Points on a hilly landscape, in no order, each with its height.
A climber steps from a point to the highest of its 2 nearest points, and stops where none of them is higher. Distance is the straight distance between rows; heights are no part of it.
<458> h=301: [ -6   4 -33   4 -11 -27   0  20 -17 -11  -8  13 -14 -10  -9  -3 -13 -11
 -11  11   3  -4  29  -3   2   7  -9  14   3   2  -6  -2   6  -7 -12   3
   9   8   2   0  17   9  19  -8  19 -10   6 -11  10  -7 -29]
<1091> h=320: [-14   3 -14  -8  -6 -10   9  27 -17  -5  10   1  -8   3  -1 -15   9  32
 -21  13  -8   0   1  -7  35 -31 -15  14 -11  10  -7   7  23 -13  -7  -6
  -3  -7  13   1 -12  -5  -4 -12 -12  16  28   2   4   7   0]
<58> h=559: [-10  13 -13   9   9 -16 -18   2   1  -1   1  -1 -16   1  -9  -5   3 -11
   7   8   4  10   2   6  -8  20   9  22   6 -11  12  -7  10   0 -14  -7
   3  11  15   0   8  -1  17   1  14 -13  -4 -17   5 -12 -12]
<324> h=131: [ -8 -16  -4  -9  11  17  -1 -15  23   5 -12  16  10 -13  -6  -1   8 -12
  35  -7   7   9 -17   7  -1  -8  13  -2   2  10   9  -3  -4  18   8 -21
  17   3   7 -11  11   2  23   3  11   4  -8  -6   3  -9  15]
<346> h=584: [  4  -3   4   8  -4  -4   1  10 -15 -11   0  -1  10 -10  15   5  -3  -3
  -2 -22 -10   4  10   0  15  -9  -1 -26  -3  12  -8   3  18   2  13  22
  -8   2 -13  -2  -6  -8 -18   1   3   1   9  13  -4   0 -12]
<168> h=280: [ -1  12 -18 -13  -1 -18   6  12   8   7   7   0 -29  14   1  -9  10  22
 -34  15   4  -3  -5   0   7  -4 -21  13  -9  10   7  -6  -9 -30  -2 -26
 -12  -2  12  20 -11  23  -6 -26 -15  17   9  -7  15  13   2]
<636> h=424: [  6   1  32  21   3  12  -4   0   3  -1   0 -11   4   2  28   1   8  13
   8   2 -12   6 -12   7   1 -17   4  14  10 -25  -2   7  15  28  15  22
   3   2 -13 -20   8 -19 -19  15 -10   4  14   9 -23   5   5]
<1099> h=169: [-11  -6   7  -8  25  14  -9 -28  18   2  -8  15   9 -14   3  11   2 -29
  13  -1   0   2  -7   4  -2   0  -7  -8   8   3  17   9  -2  21   1 -12
   8  -3   4   5   1 -10   7   0   3 -16  -3   2  18  12  19]
<382> h=67: [  5  12  22   4   1   6  -7 -29   2  19   8 -15   0  24  -3   3  -3   8
   0  10  13  -9 -12   2 -20  19 -19 -12  -4 -22   9   4 -20 -14   4 -10
  -9  -1   5   3   9   0 -14  10  -3   2 -11  22  -3   1  16]
<364> h=600: [  2  -7  -4  -3   3  -9   3  16  17  -3  -6   0   3  -8   4  -7   3 -19
  13 -17  -4  26  -9   0   5 -24  12   1   4  10  -3  -9   7   0   6  -1
   5   4   0   9   2   4   5  -7  -4   7   7 -18   6  10  -9]
<200> h=384: [  1  -7   0  -1 -20  -4  11  22 -14 -10  -6   1  13  -8   0 -10   6   7
   3   3  -4  -1  13   2  15 -21   7   1  -7   6  -3  -4  10  -9   0   8
  -4   5  -6  -8  -8  -7   3   1  -2  13   1   1  -7  -6  -3]
<1014> h=227: [ 13 -12   0 -11 -12  38  15   4  -6  10 -13   5  14  11 -13   1  13  -2
  25 -11  13  -1 -14  17   5  -6  21 -23   9  15 -14  -2 -17  -5  13  -9
  -5 -12 -12 -10 -17   5  12  -8  10   3 -30  -8  -7 -14   3]
<944> h=585: [-13   7 -22  11  26 -18 -12  10   0  -7  -4  14 -14 -18   6  13  -9 -18
  -5 -10 -13  17   8 -10  -3   3   7   5   8  11   3   8  19  20 -10  15
   7   1  13   4  11   0  -1   5  17 -30  21 -18  23  -3 -18]
<116> h=271: [ -1  11 -14  -1  15 -16 -19  -4   8   3  -7   2 -10   5  -7   8 -17 -24
  -3  -9   2  12   6   4 -17  20   3  -4   7   8   7  -8   1 -12  -3 -12
  -2   8  12  22  -3  11   0  -8   9 -16  -2 -13  13   4 -10]
<1020> h=214: [  2  28 -11  16  18 -12 -18 -14  -3  10  26 -14 -26  31  -7  12 -15  -3
 -10   1 -12   2 -16  12 -14  16  -7  18  -9 -15  12   1  -2 -12 -16  -7
  -5  10   7  15   7   2  -6  -9   6  -9  12 -15   2 -12  -7]
<307> h=358: [  4 -16 -27  -4   0  11  10  -1   5  11 -20  13  -1   0 -20  -4  11 -27
  29  -6   4  14 -13   6 -11   4  16 -12   8  18   1 -10 -12 -12   6 -18
  11  -4  -4  -1   4  15  36  -7  24  -1 -27 -24   8 -13  -5]
<93> h=521: [-10  -2   7   6  -2   3   0   9 -23  -6   0  12  15 -13  10   8  -5  -5
   3 -12 -20  -1   7   1  29 -15  -5 -33   1  11  -8  13  28  10   6  26
  -6 -10  -6  -6  -6 -14  -9   3   5  -6  23  16   1   5  -5]
<792> h=539: [  9 -10 -16   0  22 -11 -10  18  25 -13  -5  -2   1 -17  11   4   1 -24
  -1 -26  -8  28  -7  -5  -7 -18   7   2   4  14  -7  -6   4  11   3   4
  12  15  -4  11   8   1   4   1   8  -2  15 -18  16  15 -12]
<319> h=240: [ 10  -5  22  -6  -9   2   8  -7  14   7   6 -13  -1  16   2  -3 -10  17
 -16   6   1   1 -11  -3  -9 -10 -15 -14  -1 -11   0  -1 -13  -8  -1  -3
  -8 -13  -5  10  -9  11 -23   1 -29  13  10  15 -11  19   5]
<504> h=590: [ 13   3 -16  18 -11  -2  10  21 -32  -2   6  -3  10   5  -6   7 -14  13
 -17  -8  -6 -17  15   5   6   2  -7 -24 -20  16  -2  -6  -1 -38  16   6
 -13   0 -20  -6 -19   3  -8 -11  13  16  -4  10  -2 -10 -21]
<755> h=107: [  2 -10   9   1   7  19  -1 -10   8   4  -6   0   7  -9   0   6  15 -17
  28  -8   6   4 -12   9   1  -2  13  -5   6   4  -2   6  -1  18  14  -4
  10   4  -6 -11   6 -13  15   8  14   1  -6  -5  -7  -4   7]
<74> h=435: [  3   8 -18  18 -20   8   4  14 -32  11   0  -4   8  14 -14 -11   5   7
  -2  13   8 -12  14   8  -7  21  14  -1  -5   8  -2  -8   0 -36  13   2
 -13  11 -17 -10 -10   3  10  -1  24   2 -11  -3  -9 -14 -17]
<1033> h=277: [  8   1   1 -15  -7 -12   3  -1  10  -2   4  -4  -8   9   1  -3  -4   4
 -15   1  -1   4  -2  -6  -6  -2  -8  -4 -10  -3   2  -8 -11 -11 -10  -7
  -3  -1  -2  10  -2  18 -10  -2 -21  11   3   1   0  11  -1]
<941> h=127: [ 10  -2   5 -14 -18  11  12   3  -5   8  -2   1   2  21 -13  -7   4  12
 -14  -2  18 -19   3   0 -14  15   1 -15  -5   5  -8  -6 -28 -21   2 -16
 -14  -8 -12   8 -23  25   3  -2  -7  13 -37  15  -5  -5  10]
<1001> h=403: [ -3  17 -18   0 -17  -6  -8  -8 -16   7   9   2 -13   7 -22   4  -7   7
 -21  12  17 -27  15  10   0  27 -16 -13   2  12   3   4 -11 -23   9 -13
 -12  -8   7   6   3   9   8 -10  30   2   2  16   3  -5  -3]
<648> h=238: [ -1  18  -2  11  10 -11 -21 -15  -1   6   7  -9 -13  16  -8   8 -13  -8
  -5  -2  -3   1  -4   7 -20  22  -5  -1  -3  -9   4  -2  -5  -7  -3  -5
  -6   8   6  13   8  10  -9  -3   5  -9   2   2   3  -5  -5]
<948> h=499: [ 15 -27  23  -4 -24  13  18   4   9 -17   5 -12  12  -2   2 -15   5  24
  -2  15   6 -12  -1   2  -7 -14   8  26 -12 -16  -6 -12 -19   3   5  23
   0  23 -16 -21   4 -10  -7  16 -24  21 -18   4 -24  -3  -1]
<740> h=507: [ 11 -12  -5   0 -16   1  10  29 -24  -5 -12   7  17   0 -15   6  -1  10
 -14  -7  -4  -7  20   1   7  -5   0 -21 -13  21  -7 -15  -1 -33  13   8
  -8  -7 -11  -5 -27   3   1  -2  -4  21 -23  16  -2  -4 -18]
<1012> h=426: [  3  -3 -23  14  -2  -1  -2   6  -4   7 -15  -1  -6   6 -20   0  16 -28
  22   6  10  21  -8   7 -13  15  19   6   6   2   4 -15   0 -17   1  -9
  16   7   0  -5   7  11  35  -4  25  -1 -17 -32   2  -7  -6]
<513> h=492: [ -3   4 -16  14   9 -14 -15   7   8   7  -9  -4 -13  -2 -13   2   8 -22
  12   2  13  19  -7   7 -14  15  14  22   5  -7   9 -10   2   0   1  -8
  17  16   6  -4  13  -8  30  -1  25  -8  -8 -30   2  -6 -11]
<155> h=514: [  3   4 -15  14 -20   7   8  11 -30   6   2   6  10   8 -11   2  -1   3
  -3  -2   2 -16  11   7   2  16  -1 -25 -11  19   3  -4   6 -34  15  -2
 -16   0 -12  -4 -16   1   8  -7  22   5   0  11  -3  -8 -17]
<977> h=308: [ 13 -17  26  18  19   9  -8  -3  22   2   8 -13  11   1  25   8  -2 -11
  -2 -28  -2  16 -14   2 -17  -6   0   5   3  -9 -10  -3 -11  16  27  22
  10  23 -19 -17   2  -7 -14  17   5  10   1   2 -13  16  -1]
<749> h=281: [  4  10 -16 -19   0 -22  -6  -4  12  -1   6   2 -30  10  -3  -2  -2   5
 -29  11  10 -10  -1   0  -6  15 -20   4   3  13  12 -11 -17 -27  -9 -28
  -7  -5  19  27  -2  26  -6 -23  -7  12   2   1  19  12  -1]
<802> h=321: [ -2   1 -16   2   0 -21  -6  11 -11 -18   3   3  -3 -21   8   0 -12   0
 -15   0  -7  -2  15 -12   6   3  -2   7  -7   0 -10  10   2  14 -14  17
   4   7   7  -6  19  -4  -9  11   6 -10  13  -4   9  -9 -18]
<932> h=328: [ -2   4 -28   6 -12 -25   5  24  -8  -1 -12   0  -7   1 -12  -5  -2 -11
  -4   5   6   3  21   2  -8  10   2  14  -3   0   1 -14  -4 -27  -6  -2
  11  14  -8   2   7  14  19  -5   9   0 -10 -15   2  -3 -26]
<622> h=702: [  1  -6  -1   2   9   5  -1   8   5   6  -6  13   2  -6   4  -2  16 -20
  19 -22 -13  30 -15   8  20 -33  22  -7   2  18   0  -5  20  10   4   4
   4 -15  -6   0   1  -2   8 -12   9  10  21 -15   3   6   3]
<1103> h=276: [ -6  24 -24  10   4  -8   1  10 -10  13   7  -2 -24  22  -8 -18  13  10
  -7  16  -6  11  -7   2   3   6   6  29  -4  -4   8  -5  18 -20 -17 -23
  -2   2   7  -6  -8   8  16 -10   4   0  18 -20  -8  -8  -7]
<487> h=275: [  5   0  -6 -14  -2 -25 -13  -6   6 -16   6   2  -7  -7  -3   7 -19  -9
 -28  -2  11 -17  19 -12 -14  17 -16  -8  -8   7   0  -2 -19  -2  -7  -3
   7   9   3  17  12  11 -14  10  -5  -4  -2   7   6   6 -10]
<342> h=152: [-12 -12   0 -12  22  22  -9 -22  28   4 -12  17   8  -9   5   4   3 -18
  31 -12  -5  12 -15   5  -2 -18   4  -7   4  12  14   2   1  22   1 -23
  15  -8   7   0   6  -1  14  -2  -4  -9   7  -4  17  10  21]
<440> h=519: [  3   1  19  11  -4  10   3  -3   3  -1   2 -19  -3   6  14 -10  14  18
   7  19  -4   3  -8   3   6  -5   4  26  -1 -30   1   1  13  14  -5  14
   4   6  -3 -14   3 -13  -5  10 -16   3   2   4 -21  -4   9]
<857> h=174: [  3 -13  11  -9 -14  26  16   1  -6   4  -6   3  15   2  -5   2   9  -1
  24  -7   9  -2  -5   7  11  -9  14 -19   5   7  -7  -1  -5   1  12   8
  -6 -12 -13  -9 -16  -3   1  -2  -4   2 -16   6 -12  -1  11]
<923> h=331: [  7   1  -7 -21  13 -13  -7  -6  28   3  -2   3  -8   2   9   2 -11 -17
  -4 -14  -7  15   2  -7 -12   1   4 -10   5  15   5 -13  -4 -11  -8 -13
  -1  -4   8  37  -8  23  -1 -18 -23   0  -6 -16  24  27   4]
<934> h=371: [  3   7 -19  15 -13  -5   5  18 -14   8  -8  -4  -3  11 -13 -15  11  -1
   5  11   4   1  12   7  -9  10  15  14  -2   0   2  -8   3 -30   2  -3
  -2  12  -9 -11  -6  15  15  -3  16   1  -9 -18  -6  -8 -18]
<377> h=354: [ -5  18  -9   1  -6   2  -5 -13 -13  17   9  -4 -11  21 -19  -1   0   4
 -12  10   5  -9   1  10 -11  30  -8  -6  -2   8  10   0  -9 -26  -2 -21
  -9  -5   4   6  -9  15   3  -9  16  -3  -1   9  -5  -2  10]
<697> h=425: [-12  -5   4 -21   1   8  10  -1  18  11  -5  12   4  -1  -1   1   3  -4
  19  -4  -5   9  -8  -3   9 -21   5 -17  10   9   3  -3   6   3  -5 -14
  -4 -19   7  19 -12   9   8 -22 -20  -1   3  -5   5  10  25]
<238> h=408: [-14 -12   8  -4   3   2   6   5   5 -13  -2   9  10 -17  11  -2   2  -7
  18  -3 -12   3  -5  -1  24 -28   9   6   7  -3  -7  14  23  33  -1  14
   8  -1   6  -3   9 -14  -3   3  -3  -5  18   3  -1   0   2]
<990> h=337: [ -6  24  -7  16  -2   1  -8  -9 -24   1  15  -7 -14  10  -4 -11  -1  21
  -9  22   0  -5  -4   3  11  11  -2  21  -2 -16   8   7  14   5 -10   3
  -5  -3   4 -15   2 -14   4  -4  13 -10  25  -2 -10  -8   0]
<991> h=474: [ 14 -13  19   0 -25  24   9  -4 -23  -9   1   0  27  -8   3   4  -2  13
   1   9   5 -30  15  -3  12   2  -5 -14  -4   4 -12   4  -4   8  15  22
 -13  -5 -14  -9   3 -21 -13  14  -4   6 -17  21 -20  -5   5]
<881> h=162: [ -3  -3  24 -13  -5  19  17 -11  17   7  -4  -3  11   3   4   1   2  14
  21  20   9  -8   0   0  -9  -5  -8  -3   6 -21  -1  -1 -11  14  -3 -14
  -1 -11   2  -8  -5  -8  -7   0 -28   3 -10  11 -13  -6  30]
<322> h=676: [ 10   3  -7   8  -8 -10   6  14 -16 -11   7  -6  11  -3   4   3 -13   5
 -12 -19  -9  -5  15   3  12  -3  -8 -24 -16  12  -4  -1   5 -20   5   9
 -15   7 -16  -3  -8   0 -12  -6   1  13   4   7  -8  -5 -19]
<781> h=784: [  0   9  10  -4  20   2  -1 -11  12  11   0   5   3   1  19   8  -7  -9
   2  -8 -19  16 -10  -5   8 -18  -7  -5  22   0  10   6  22  19  -5  -3
   3 -23   9  19  -3  -5 -15   0 -23 -12  27   9  14  19  14]
<847> h=646: [  8 -14  23  13 -11  15   9  -6   8  -9   4 -20   3  -1  16 -18  10  26
   4  20   6  -6 -11   4  -5  -6   3  39  -7 -36  -1  -1  -6  13  -2  22
   6  21  -3 -18  10 -15  -5  19 -20  14 -10  -2 -29  -2   4]
<745> h=443: [  4 -13  -6   0 -11  -9  12  26  -9  -3 -14   8   9  -1 -11  -3   7  -6
   2  -9   8   6  13   0   8  -8   9 -15  -6  13  -3  -9   0 -27   6   1
  -3  -3 -10  -3 -17   1   8  -7   5  14 -18   0   3  -9 -12]
<853> h=46: [  1  19  21  17   2   1  -6 -25  -9   5  18 -26   0  22  -4   1 -12  17
  -8  13  13 -13 -11   3 -14  18 -20  10 -10 -19  10  11 -19  -9  -3   8
  -6   8   0  -5   7  -2 -19   6   3   3   1   7 -15   2   0]
<662> h=188: [-10   6   6 -17  25   0 -13 -27  16   9  -5  12  -1 -11  -5  14  -7 -21
   3  -3  -7   4   0  -5  -6   9  -7  -8  13   8  20  11   6   9 -15 -15
   8 -11  11  26  -3   1   5  -6  -7 -21  -1   6  28  17  11]
<284> h=311: [ -6  23 -14  14  -2   3  -4  -4 -15  17   7  -5 -15  22 -17  -4  12   6
  -5  15   0   4  -3   9  -7  18   7   6   2  -1  10  -2   9 -18  -8 -19
 -13   0   3  -4 -11  10   8 -10  12  -2  14  -2  -8  -5   2]
<1096> h=305: [  7   4 -13 -17   3 -19  -6  -4  17   2   5   2 -16   6   4  -1 -16  -6
 -18  -9  -4   5   2  -3  -8   9  -9  -6  -4  11   8 -11  -5 -22 -16 -12
  -7   4   7  30   1  27  -8 -11 -15   5   4  -5  11  14  -6]
<752> h=406: [-15   9   1  12  13   0 -10 -12 -14  -5   4  12  -1 -23   5   2  -1   1
  -1   2 -13  -4  10 -13  14   7  -2   5  -1  -8   0  20  20  39 -10  21
   5 -10  13 -14  15 -11  -3   7  18 -27  19   6   8 -12  -1]
<32> h=686: [  0  13  -4   2  24 -10  -6  -4  10  -2   3   4  -6  -4  24   0  -1  -6
  -7 -16 -20  21  -5  -5   7 -16   3  12  13  -2   5   0  23  24  -6   5
   9  -8  10  12   3  -8 -11   4 -14 -17  26  -2  14   9  -2]
<1017> h=6: [  3   9  -7  15  13 -19 -10  -4  17  -9  11 -16 -17   7   6  -9 -10   6
 -12  -2   2   7  -9   1 -21  14 -10  33 -16 -26   3  -4 -13  11 -18   7
   6  27  10   3  17   5  -6  15  -8  -6   6 -14   1  -9 -24]
<751> h=450: [ -7   9 -14   1 -21  -2   0   5 -27   5  -3  14   0  -3 -15   3  -2   9
 -18   3   5 -27  14   8   8  18 -16 -24  -5  22   5   2   0 -25   9  -2
 -13 -12  -3   2  -4   1   9 -11  27   6   1  25   7  -6  -8]
<209> h=123: [ -1  -1  30  -1  -6  25  14 -23   0  15 -10  -5  12   5  -1   5   8  11
  25  22  18 -18  -7   3 -12  14  -7  -5   9 -24   2  13  -8   8   6 -13
  -7  -7  -5 -10  -3 -19  -3   9  -8  -4 -27  17 -15 -11  33]
<422> h=207: [ -5  21  -2  -3  32  -5 -25 -28   3  16   3   9 -12   9   1  19 -11 -15
  -7 -13 -10   7   4   0 -20  18  -7 -11  10   7  19   8   3   4  -9 -14
  -4  -2   9  27   1   4  -3  -7   5 -25   4  10  24  13   9]
<800> h=604: [  2  -2  15  -1 -15  14   8 -10 -14  -6  -2  -6  11  -5  -1  -5   3  10
   7  20   4 -18   6  -2  11   5  -2   2  -3  -6  -3   8   0  10  -1  11
  -7  -3  -1  -8   1 -12  -3   9  -8   5  -4  18 -13  -1  15]
<81> h=545: [ -3  -3 -21   4  19 -16 -11  15  18 -17  -9   5  -5 -21   5   4  -3 -24
  -3 -16  -7  18   2  -6  -3  -5   3   9  10  15   0   3   9  13  -2   4
  17   9  12  11  13   1  10   4  14 -19   9 -24  22   6 -15]
<773> h=370: [  4   6  -3 -16   6  -1  -3  -5  13  14  -7   6  -4   6  -2   2   1 -11
   7 -13  -5  20  -6  -2  -3  -6  10 -16   8  14   4  -8   1 -12   0 -11
  -7 -12   2  24 -15  18   1 -19 -12   1  -1  -6  11  12  12]
<683> h=398: [  8 -25  18  -5 -19  15  12  11 -14 -15  -3   3  27 -14   7   7  -3  10
  -1  -5  -3 -17  19  -1  14 -13   0 -20 -10  10 -15  -8   0   5  18  28
 -11   1 -23 -11  -4 -21 -17  16  -7  11 -23  18 -16  -1  -5]
<570> h=637: [-12  11 -14  13   7 -14 -13   4 -13   1  -3   9 -13  -7  -6   4   1 -14
   3   4  -1   4  11   0  -5  12   7   4   9   1   4   3  16  13  -9   1
   1   5  14  -4   9  -1  10   2  18 -20   9 -13   5  -9 -17]
<835> h=254: [ -5  15 -24   2  -6 -15   2  17  -8  -4   1  -4 -15   3  -3 -18   8   8
  -9  10  -6   4   5   1  10  -5   2  23  -3   1   4  -1  12 -15 -16 -10
  -2   0  10  -3   4   8   7  -5   3   3  17 -12  -4  -6 -12]
<184> h=90: [  4   8  29  -3  -4  17   5 -32   3  23  -4 -15   5  21  -4   2   2  11
  10  19  19 -18 -16   0 -25  21 -13  -4   1 -30   6  10 -24 -11  -3 -16
 -11  -9   0   1   4  -7  -5  11  -4   1 -30  20  -9  -3  32]
<901> h=239: [  5 -16  13  -4  21   5 -10  -7  46  -5   6  -7  12  -5  11   3   3 -17
  13 -11  11   9 -15  -6 -25   3  -1  19  -4 -12  -1 -11 -26  11   8  -1
  15  26  -1   2  11  -3   6   7 -10   6 -18 -11   3   8   9]
<851> h=269: [ 18 -24  10  -1  26  10 -14  -2  36   0   8  -5  10  -9  20   9   2 -22
   4 -24   4  13 -14  -9 -20   2   2  14   2  -5  -9  -3 -23  13  16  12
  18  29 -16 -15   4  -9  10  18   7  13 -13  -1  -5   9   0]
<16> h=441: [-20 -18   3 -15   3 -12   6   8   2 -19  -1  13  11 -23  11   2  -6  -6
   0 -12 -20   3   4 -14  25 -33   1  -5   4   4 -13  13  26  28  -8   7
   6 -10   7   7   6 -11  -8   2 -18  -8  18   4  15   7  -5]
<1052> h=359: [  0 -32  22 -21 -23   1  20  11   1 -21   3   4  21  -8   0  13  -1  17
   1  -5  -2 -21  17  -8   1 -24   5  -7 -10   6 -18 -12 -13   1   7  12
   3   0 -22  -8  -6 -17 -15   9 -22  14 -19  16 -11  -4  -3]
<356> h=101: [ 12  -3  -5 -11 -18   0  17  18 -10   7  -6  10  -5  11 -13  -5   6  17
 -23  -1  14 -11   8  -2 -10   2  -1 -18 -17  17  -6  -8 -20 -34   8 -13
 -10  -9 -13   4 -25  21   4 -12  -4  21 -27  17   2  -8   2]
<344> h=631: [-11   7 -13   9  20 -16  -3  10   2 -11   0   4 -12 -12  19   1  -1  -7
  -3 -15 -24  20  -1  -6  11 -11  10  11   8   1  -1   6  29  25  -4  14
   6  -2  11  -2  10  -4 -11   6   3 -24  31 -10  14  -5 -12]
<1060> h=342: [ -9  -7 -16   8  -2 -24   1  23 -13 -25 -10   1   2 -22   7  -8  -7  -1
  -5  -6 -10   5  16  -7   7 -10   5   9   0  -3  -5   6  21  12  -3  21
   8  12   8  -7  13  -8   4  12  12  -9  11 -11   4  -6 -24]
<131> h=473: [-10  -7   1  -4  -5  -7   4   8 -17 -17   5  10   7 -20  14   3  -8  11
 -10 -10 -22  -1   9 -15  30 -23  -9 -19   0  -2 -11  15  24  18  -8  17
  -1 -11   5  -2   8 -12 -14   5 -11   0  27  19   7   2  -1]
<414> h=213: [  3  -9  10  -8   7   0  -3 -12  32  -3   1 -10   9  -5   0   4   5 -14
  15  -3  14   5  -2  -4 -19  13   2   2  -1 -11  -4 -10 -21   3  11  -8
   9  11   2   1  -1  -1  10   8 -10   0 -28  -9   6   5  10]
<17> h=373: [-16  -9  -4  -2  -5  -5   5  13  -4 -22  -5   1   7 -17   9 -14   3   5
   7   2  -9  -4   7  -8  23 -17  16  24   1  -9  -7   8  28  25  -9  12
   8   2  15  -6  19  -9   8   9   1  -4  11  -8  -2 -11  -6]
<152> h=298: [ -6  13 -15 -16  -7 -10  11  16   0   7  11  -6 -19  11   0 -15  10  28
 -25  18  -2   0  -6  -7  23 -14 -15  16 -11   6  -4   1   4 -17  -5 -14
 -10  -2  12   7 -11  10  -7 -16 -13   9  18  -7   5  10   4]
<409> h=268: [ -2  17  -8  14   2   5  -9  -4  -9  20   3  -5 -13  25 -14  -3  11 -10
  14   5   4  14  -6   8 -14  22  22   4   3  -4  10 -11   2 -25   0 -19
  -7   0   0  -5 -13  11   9 -10  15   0 -11 -18  -1  -3   4]
<918> h=355: [ 10  -8  19  14  16  12  -9   6  17   3   1 -10   5   0  28   3   8  -6
   6 -15  -3  13 -19   1  -1 -11  10  20  10 -13  -7  -5   4  24  20  22
  14  13 -13 -22   4 -19  -6  11   5  10  10  -1 -24  10   7]
<297> h=176: [  2 -11  21  -7  -4  16  12  -8  27   4   3  -9  10   5   1   2  11   0
  24   2  12  -1 -10   4 -15  -5   8   3   4 -18  -6  -7 -22  12   5  -3
   7   3  -6  -5  -4  -1   2   5 -20   2 -21  -1  -8   0  17]
<507> h=299: [ -2   3  -6 -11  -3 -23 -10   3  -2 -24   8  -1  -5 -19  -2   4 -20   6
 -32   6   6 -16  18 -19   6   8 -20   6  -8   1  -8   9 -15   8 -14   8
   6   0  11   1  13   2 -13   8  -4  -4  12  -4  11  -1 -11]
<1010> h=170: [ 17  -6   6 -13 -17  25  14   8  -7   9  -8   3  17  16 -11  -6  10   3
  10  -3  18 -16  -2   8  -6   4  17 -11   2   7 -12  -6 -26 -12   8 -10
  -9  -8 -14  -2 -25  17  10  -4  -4   3 -47   0  -7 -10   6]
<236> h=437: [ -8   4  -3   7  11  -4  -4  -3  -9 -13   6   4  -2 -22  15   3 -12  12
 -13  -3 -21   0   8 -18  17  -7  -4  -2   3  -4  -8  21  20  32  -6  23
   6 -14   7  -7  15 -12 -18  12   1 -21  32  13   9  -3  -1]
<982> h=294: [ 15 -16 -16  -5  -4  20  10   5 -10  12 -16  12   9   2 -22  -1   5 -20
  19 -14  11  -1  -8   7  -3   7  13 -28   6  22  -9  -4 -20 -17  15 -12
   2 -11 -10   2 -11  13  27  -4  17   0 -37  -9   2 -13  -7]
<575> h=346: [ -9 -13   1  -9 -15  -1  12  21 -17  -7  -3   6   3  -6  -5 -10   6  19
  -7  11 -10  -8   8  -6  24 -27  -8   6  -6   8  -8   7  15  -6 -13  -2
  -3  -8  -1  -2  -9  -5  -1  -3 -11  20  11   8  -1  -2   7]
<1076> h=502: [-15  -8  14 -13   2  20  14  -7   7  10  -3  17  12  -3  -2   4   6  -5
  30  -1  -4   4 -18   9  23 -24   7 -17  15   8   4   6  13  12   6  -6
  -2 -25   3  -3  -7   2   4 -10 -12  -4  12   3  -3   1  27]
<528> h=374: [-14  19  -8  13   7  -1 -10 -16 -24  -1   5   5 -10 -11   5   1  -7  25
  -8  17 -12  -6   4  -6  22  12  -6  17   4 -13   6  17  19  26 -16  13
  -1 -18  15 -19  11 -15   2  -1  21 -19  30   4  -1 -12  -1]
<1072> h=593: [ -7   4   9   2  14  12   3  -6   5  12  -9  10  -1   3   3   5  13 -10
  25  -5 -12  17 -23   7  20 -21  13  -2  13   5   7  -1  22  19   0  -4
   3 -22   1   1  -2  -4   2  -9  -3   1  20  -8  -2   5  20]
<63> h=416: [  4 -24  21 -13 -28   5  21   6   7 -18  -1  -4  12  -8   2  -6   4  22
   6   6   3 -20  11   2   5 -17   9   9 -10  -6 -14 -11 -12   2  -1  10
  -1  11 -10 -11  -2  -9  -6   6 -24  18 -15   2 -18  -6   6]
<836> h=230: [ -3   8  -5  -9   9  -7 -15 -17  -5   7   7   7  -6  -3  -2  12 -16  -9
 -18  -4  -8  -6   9  -3  -8  22 -17 -26   8  13  13  11   2   5   1  -5
  -5  -9  16  22  -2   8 -11  -7   9 -19  10  16  15  10  10]
<671> h=16: [  4  10  11  14   6 -16 -11 -13   4 -11   9 -19 -14   7   2  -5 -11  14
 -13   9  18  -8  -4   1 -19  21 -19  31 -19 -31  -1   6 -23  11 -17  10
   3  23  13   0  25  -3 -10  12  -5   0  -7 -10  -6  -2 -16]
<372> h=200: [  6 -11  26 -19 -12   8  22  -6  21   0   4  -8   5   8   5   2  -6  23
  -3  21   3 -13  -5  -8  -4 -18 -14  -7   9 -13  -3   2 -16   7 -11  -9
  -2 -17  -2   4  -6   0 -13   5 -36  13   2  18 -10   9  24]
<564> h=30: [ -7  22  15  17  -5 -10  -2 -18  -9  -7  16 -19  -9  13  -4  -5 -12  26
 -23  22  27 -27  -2   0  -4  20 -17  33 -14 -26   6   9 -24   1  -3  13
  -1  15   5  -8   9  -3 -16   6  -3   4   1   3 -10   1 -11]
<67> h=253: [  2   2  -1 -18   4 -14 -11 -15   3  -6   6   3  -4 -11   1  13 -22  -6
 -27  -2  -2 -15  14 -11 -13  18 -26 -26   1  10  -3   4 -14   2  -3  -7
  -1  -4  10  21   4  10 -17   0  -4  -8   2  19  11  16   2]
<957> h=128: [ 12 -17  24   2  -2  32   2  -6   7   9  -2  -6  10  -1   3   5   6  -9
  20 -16   5   3 -10  10  -4  -7  14  -9   8   2 -15  -1 -12  10  30  10
   3  -5 -20 -11  -8  -8  -3   9   3   6 -17   6  -9   2   8]
<589> h=220: [  7   4   4  12   1  13  -9   2   5  17  -4  -6  -6  18  -6   1  24  -9
  20  -5   6  23 -20   8 -10   6  26   6   2  -2   8 -11  -3  -8   8 -10
   4   2 -10 -13  -3   3  12   0  13  10 -18 -21  -7  -5   8]
<361> h=783: [  4   4  22  11 -10  16  -6 -25 -18  -1   4  -5  13 -10   3   3  -5   7
  -1  22   7 -17   5  -6   2  14 -14  -6   4 -17   0  17   2  20  -2  11
   1  -6  -1 -17  10 -23 -10  15   6  -9  -2  25 -13  -4  14]

Two climbers start at each pair of points below. Name the first point that both come to, or write -.
<168> and <1103> => <504>
<749> and <284> => -
<835> and <932> => <504>

Call two points neighbours if one is among the 2 nearest of the other. Go from one point of each pair to the other, from neighbour to neighbour, staying as high as possible. Name the lowest point that can't be avoided.
<322> and <847> => <881>
<570> and <322> => <458>
<847> and <361> => <1052>
<570> and <781> => <944>
<622> and <781> => <1072>
